Each row is a point on a landscape with many peaks, with its height.
A climber steps from a point to the highest of its 2 nearest points, and stops where none of them is higher. Distance is the straight distance between rows; heights are no part of it.
j326: [110 166 134 137 132 161 116 124 114 166 126 114 150  75 124 155 135  82
 118 105 119 200 112 110 119 156]  height 548
j957: [131 174  91 144  77 189 145 103 108 152 132  99 152 110 155 129 128 122
  79 138 120 200  85 138 105 123]  height 411
j353: [ 74 145 150 102 155 119 136 172  77 163 127 135 149  98 114 133 116  91
 159 129 107 152 129 116 183 128]  height 577
j743: [124 111 102 142 144 126  87 150 189 148 122 130  88 137 162 204 106  83
 115  14 127 151 113 159 104 161]  height 205
j763: [184 131 158 140  90 151 144  93 131 162 130  96  98 135  96 154  71  72
 110  98 146  86 147 165  96 153]  height 281
j453: [169 147 139 130  84 158 129 116 119 144 144 130 166 120 141 127 158 172
  66 177 143 162 112 121 119 116]  height 67
j665: [175 106 111 135 131 154  99  92 184 111 159 128 117 178 120  95  84 138
  87 105 144  78 128 177  93 123]  height 365
j882: [168 114  98 153  97 149 140  93 149 112 155  91  68 163 124 105  97 146
 121 143 149  86 150 201  71 116]  height 372
j203: [ 92 148 102 104 118 142 133 111 124 108 150 121 129 114 110 100 176 176
 152 191 130 129 116 116 133  90]  height 254
j786: [120 174 101 157  89 174 146  96 127 142 145  74 125 125 157 143  94 105
  82 109 104 172  93 142  87 153]  height 368
j602: [ 72 111 140  98 181  73 154 143 120 123 105 163 139 117 124  84 108 118
 157 165 179  89 132  84 202  74]  height 475
j182: [145 128 174 139 114  86 159 127  82 154 121 131 145 113 113 117 156 169
 103 161 150 103 162 110 136 100]  height 620
j36: [127 110 124 140  99  99 112 133  70 158 128 119 133 107 106 130 146 158
 145 162 123 170 142 146 113 121]  height 299
j820: [133 109  97 150 154 144  94 108 193 129 132 128 144 162 144 135  73 117
  76  41 114 127  88 142  94 181]  height 737
j68: [133 134 101 135 108 148 137 122 160  92 163 121 134 169 135 107 108 152
 115 143  92 115 105 136  85 154]  height 271
j807: [137  97  96 128 112 138 125 118 154 111 150 139  85 171 110 128 122 160
 162 105 136  59 128 173  81 107]  height 314
j231: [176  80 114 175 109 126  69 102 166 114 139 125 152 147 116  83 100 177
  85 143 119 137 131 140  94 148]  height 66
j569: [176 144 125 152  89 139 138  96 123 122 142 108 135 126 156 133 177 203
  74 181 118 160 139 130 103 120]  height 95
j293: [113 149 159 149 126 113 149 158 117 182 123 129 141 120 145 175  95  93
  78  47 105 136 117 128 124 157]  height 447
j728: [104 146 150 125 175  75  81 185 168 129 118 128 105 112 169 193 125  83
 153  52 127 153 135 106 126 187]  height 631
j741: [118 113 122 118 153  90 130 131 107  80  93 136 113  69 114 101 201 206
 164 155 197 132 153  85 139  85]  height 80
j125: [ 79 131 144  98 155  94 125 170  91 143 132 138 123 118 117 144 101 123
 173 125  93 117 115 131 160 135]  height 523
j949: [120 130 131 129 149 118 109 141 130 139 137 133 144 119 111 157  90  93
 154  91  98 124 111 127 108 175]  height 622
j634: [150 138 116 138  71 170 138  92 130 120 157  95 122 108  98 119 113 136
 131 168 115 123 126 139  90 129]  height 336
j560: [140 124 131 123 141 119 140 144  99 160  98 166 157 108  92  99 171 128
 144 177 185 156 160 111 188  57]  height 73
j997: [ 92 132 131  99 166 119 127 170  82 149 123 165 165 105 115 101 136 112
 152 162 135 158 136 110 217  94]  height 651
j99: [116 147  99 153 105 144 144 124 143 114 155 126 145 170 156 112 120 166
  97 131  85 166  99 128  85 143]  height 236
j911: [ 77 132 127  96 160 103 135 126 130 131 125 157 166 104 120 110 126 118
 135 186 165 106 115  91 164  77]  height 413
j46: [ 84 150 126  97 136 137 127 119 134 132 139 151 179 109 136 129 142 120
 106 166 124 128  93  88 142 102]  height 351
j795: [124 130 113 149 138 143 106 114 134 144 146 119 133 120 112 133  82 105
 128  95 112 133  93 151  69 170]  height 626
j747: [161  77 115 146 118 116  62 124 137 116 126 137 174 130 113 105  96 154
 122 139 115 131 102 131  93 160]  height 106
j430: [162 150 153 126 114 148 141 137  88 153 108 151 165 114  98 127 153  98
 144 151 131 156 125  97 142 137]  height 540
j50: [148 156  89 174  99 174 151  87 129 115 149  79 102 163 161 108  64 109
  82 114 119 164 114 172  71 165]  height 327
j483: [138 126 125 151 112 131 124 105 112 124 145  96 127 107 143 117 211 198
 100 200 146 156 149 128 130  96]  height 117
j840: [ 94 149 174 121 184 119 179 162  84 143 111 139 111 123 118  85 138  80
 158 134 126 106 142  95 195 108]  height 603
j789: [108 117  92 164 135 157 111 130 157 132 140 111 139 152 145 130  72 123
 103  70 100 151  78 145  83 161]  height 685
j817: [168 126 120 167  75 132 142  91 119 105 125  65  72 101 123 123 175 196
 119 179 151 125 167 140  95 117]  height 467
j993: [ 99 125 104 126 144 140 108 133 195 118 148 113  99 147 166 182 118  96
 121  52 101 148 111 148  96 165]  height 226
j136: [151 151  87 163  70 168 155 107 117 105 152 104 130 165 160 101 127 159
  88 157  90 199 120 136  95 145]  height 204
j57: [ 88 163 117 106 127 153 132 123 168 121 161 119 130 129 146 158 130 104
 106 116  89 123 108 111  90 146]  height 265
j681: [105 135 150 135 171 106  97 162 155 141 125 116 124 100 134 167 110  76
 147  64  97 161 119  96 126 190]  height 686
j531: [128 142 119 103  99 139 122 128  85 159 120 143 144 102  91 121 183 145
 154 176 160 170 151 130 169  67]  height 132
j309: [161  86 109 111 160 162  81 109 206 127 130 147 112 158 119 158  89  72
 129  60 140  99 127 165 108 140]  height 425
j680: [179 108 147 169  92 102 134 100  93 124 109  82  95  86 116 138 176 196
 108 157 152 113 177 127 109 119]  height 517
j279: [128  89 132 119 105  87 118 136 110 117 123 141 134 132 102 132 119 159
 169 129 111  89 125 115 112 132]  height 209
j84: [121 114 158  79 108  98 144 152 141 111 101 161 145 125 121 152 109  92
 131  97 111  80 119  94 153 147]  height 542
j659: [ 93 170 113 111 132 158 132 124 147 114 162 134 173 128 154 130 144 129
 122 160  94 146  83 101 120 128]  height 306
j270: [104 120 150  90 118  63 131 136 132  93 113 167 134 147 156 142 133 162
 137 132 156  55 111 121 125  95]  height 367
j253: [182 146 121 149  99 165 125 108 119 144 139 132 178 120 135 121 134 172
  76 139 127 164  83 121  90 151]  height 36
j699: [179 146 146 148  78 147 144 112  90 143 126 102 125  90  92 126 141 144
 127 169 144 130 137 128 107 118]  height 409
j48: [100 147 108 117 140 150 118 114 190 119 162  97 104 141 140 160 126  90
 130  88  95 120 123 142  74 163]  height 242
j424: [177  93 104 116 146 162 100 103 192 124 154 150 132 178 135 148  87 102
 100  85 143  90 110 188  95 138]  height 404
j60: [ 77 159 152 101 192  79 101 176 161 132 142 125 100 115 164 200 137  75
 150  75 119 129 143 124 142 142]  height 579
j527: [155 110 156 153 128  92 153 116  90 141  97 113 122  80 108 128 199 182
 108 158 179 121 176 115 137  95]  height 601
j575: [154 150 152 132  96 156 154 123  98 156 131 122 146  93  94 139 117  94
 134 134 129 135 139 116 119 148]  height 508
j316: [162 144  79 167 112 174 135  81 165 103 153  96 102 192 145  90  53 103
  71 106 127 135 134 203  77 139]  height 290
j458: [183 125 106 151 118 160 146 100 171  86 172 124 121 183 132  85  98 150
  87 140 120 103 121 162  73 160]  height 315
j10: [137 130 117 152  82 128 148  95 120 112 143  68  65 134 113 116 125 184
 130 165 146  94 154 169  75 108]  height 422
j263: [ 79 124 116 100 133  97 117 163 110 145 160 127 131 146 128 154  97 140
 149 116  91 116 114 152 124 120]  height 460
j112: [153  57 128 141 111  91  81 132 117 109 104 137 143 132 108 112 115 173
 155 146 114 116 135 120 120 146]  height 158
j198: [ 88 118 116  73 116 104 137 136 156 101 135 156 123 162 152 159 131 144
 139 121 130  54 107 139 124  96]  height 454
j951: [184 126  98 190  85 151 143  91 132  93 146  88 106 164 149  84 115 174
  84 172 101 171 153 160  87 155]  height 176
j995: [135 125 175 118 141  89 163 158  72 106  78 161 144 132 135  80 151 145
 163 156 148 103 134  77 178 111]  height 421
j753: [124 138 138 103 137 126 120 164  89 139 100 186 186 119 112 120 154 105
 156 144 136 187 131 117 203 105]  height 746
j607: [128 119 124 126  98 117 131 118 120 130 147 133 110 141 100 135 117 150
 155 127 129  80 130 152  82 126]  height 264
j124: [121 153 174 114 134 136 160 127 107 158 136 108 110  92 109 155 136  60
 130 115 124 118 143 107 122 143]  height 592
j622: [115 166 122 138 100 168 127 111 101 178 129 121 162  90 128 150 141 103
  92 148 140 191 116 127 127 105]  height 473
j513: [136  99 137 105 114 127 142 126 150 130 126 129 100 128  89 150 111  88
 162  69 119  74 149 121 118 144]  height 461
j427: [127  95  87 152 167 169  77 142 205 147 124 127  98 162 144 182  95  78
 109  18 133 161 103 188 115 144]  height 188
j935: [ 87 117 132 117 188  97 156 140 101 136 100 161 130 112 113  60 123 129
 187 168 184 129 144  83 226  66]  height 525
j636: [154  91 143  96 114  99 124 149 155 117 104 159 153 157 133 166  84  93
 124  65 111  84 119 122 137 177]  height 607
j413: [149 120 125 124  99 116  90 134  67 141 110 133 134 111  91 119 190 162
 176 173 141 171 152 131 153 107]  height 211
j495: [ 87 109 122  97 116  62 112 142 108 103 101 149 143  94 138 117 167 177
 160 178 153 116 133  89 180  84]  height 173
j411: [118 121 167 124 140  80 161 151  81 145 107 163 164 121 121 114 140 137
 135 155 139  92 143  96 157 115]  height 507
j328: [147 128 148 134 163 121 152 153  73 138  73 163 139 126 115  64 194 147
 157 162 188 152 166 103 198  61]  height 22
j578: [164 134 116 145  94 164 133  86 151 124 155  88  93 141 111 138  80 104
 109 122 143  87 134 188  78 137]  height 329
j606: [ 98 108 131 111 157  56 116 138  80  89  80 152 116  88 137  89 177 180
 180 157 190 131 145  91 189  77]  height 123
j833: [108 120 164  97 123 110 171 157 125 131 110 142 117 131 100 139 124  96
 159  89 109  85 144  97 160 140]  height 497
j239: [146 118 117 137 139 128 101 104 134  91 106 105 112  98 157 128 240 203
 110 192 163 135 162 110 132 112]  height 142
j899: [144 152 134 110 122 158 131 153 109 155 103 164 192 102 114 145 148  85
 128 128 134 177 107 107 161 122]  height 625
j890: [154  92 125 116 126 122 100 127 172 112 129 156 159 154 140 148  75 107
 101  61 118  91  90 140 113 185]  height 667
j96: [181 119  77 153 131 176 131  86 168 115 160 119 103 216 157 102  87 113
  79  89 125 134 144 220  95 118]  height 259
j98: [101 165 181 127 174 135 176 134 105 171 118 120 115  93 116 121 144  48
 135 138 125 132 152 105 169 124]  height 650
j551: [110 135 165 104 145 132 177 149  90  94  71 171 130 138 155  66 140 121
 171 148 134 105 128  64 208 103]  height 357
j390: [101 119 116 101 115 104 117 116 115 103 127 147 142 104 127 111 165 188
 156 181 140 114 121  96 135  91]  height 217
j304: [ 84 130 124  75 138 129 135 134 169 125 148 138  99 146 128 177 145 102
 161  95 119  76 120 140 126 113]  height 510
j381: [ 88 153 186 132 187 122 148 195 108 136  96 137 117 127 162 135 115  69
 146  96  90 152 147 102 189 166]  height 520
j212: [122 148 108 133  99 151 137 110 117 102 166 103 106 130 117 105 157 181
 141 179 109 127 123 121  91 115]  height 289
j959: [135  93 120 110 138 144 108 107 191 126 140 144  98 151  98 157  94  85
 163  71 119  87 138 148 111 147]  height 440
j410: [111 159 171 146 153 111 154 177 106 166 100 136 140 117 147 151 103  84
 104  72  89 157 125  93 162 161]  height 524
j37: [208  94 110 188 128 142  88  75 151 112 153 107 120 161 128  70  93 179
  44 143 128 125 145 171 102 146]  height 31
j314: [ 87 130 131 141 106 105 129 145  88 160 146 113 137 124 121 143 121 151
 107 142  97 141 125 164 115 104]  height 377
j31: [109 161 153 148 156 122 123 141 128 159 120 100 127  74 142 171 127  77
 116  60 118 186 106  97 115 179]  height 621
j396: [ 86 133 123  75 169 117 105 151 180 134 152 120  84 141 151 214 142  87
 178  72 110 114 130 152 126 133]  height 539
j170: [131  71  87 112 123 132 101 127 166 103 134 153 112 191 113 143  99 129
 149 102 121  74 118 191 104 107]  height 355
j970: [205 109 119 193  92 146 120  79 141 101 123  65  78 103 139 124 159 197
  89 184 133 138 162 147  98 144]  height 430
j703: [ 72 158 169  96 201 116 142 185  97 107 100 134 101 128 153 110 109  72
 173 123  91 127 137  87 231 152]  height 549
j288: [135 110 110 113 112 102  94 116 128  77 106 134 145 112 140 119 211 197
 136 190 144 117 127  90 123 111]  height 177
j750: [ 77 156 172  93 210 128 160 159 115 118 103 151 113 135 151  82 126  73
 185 139 120 121 136  77 237 115]  height 569
j866: [104 122 136 111 189 134 146 164  97 157  98 171 159 139 116  68 139  96
 176 178 171 151 148 100 244  75]  height 580

Where does a climber stop that starts at each point below?
j316: j681
j96: j820
j458: j820
j578: j182
j743: j753
j560: j753
j427: j753
j911: j753
j270: j681
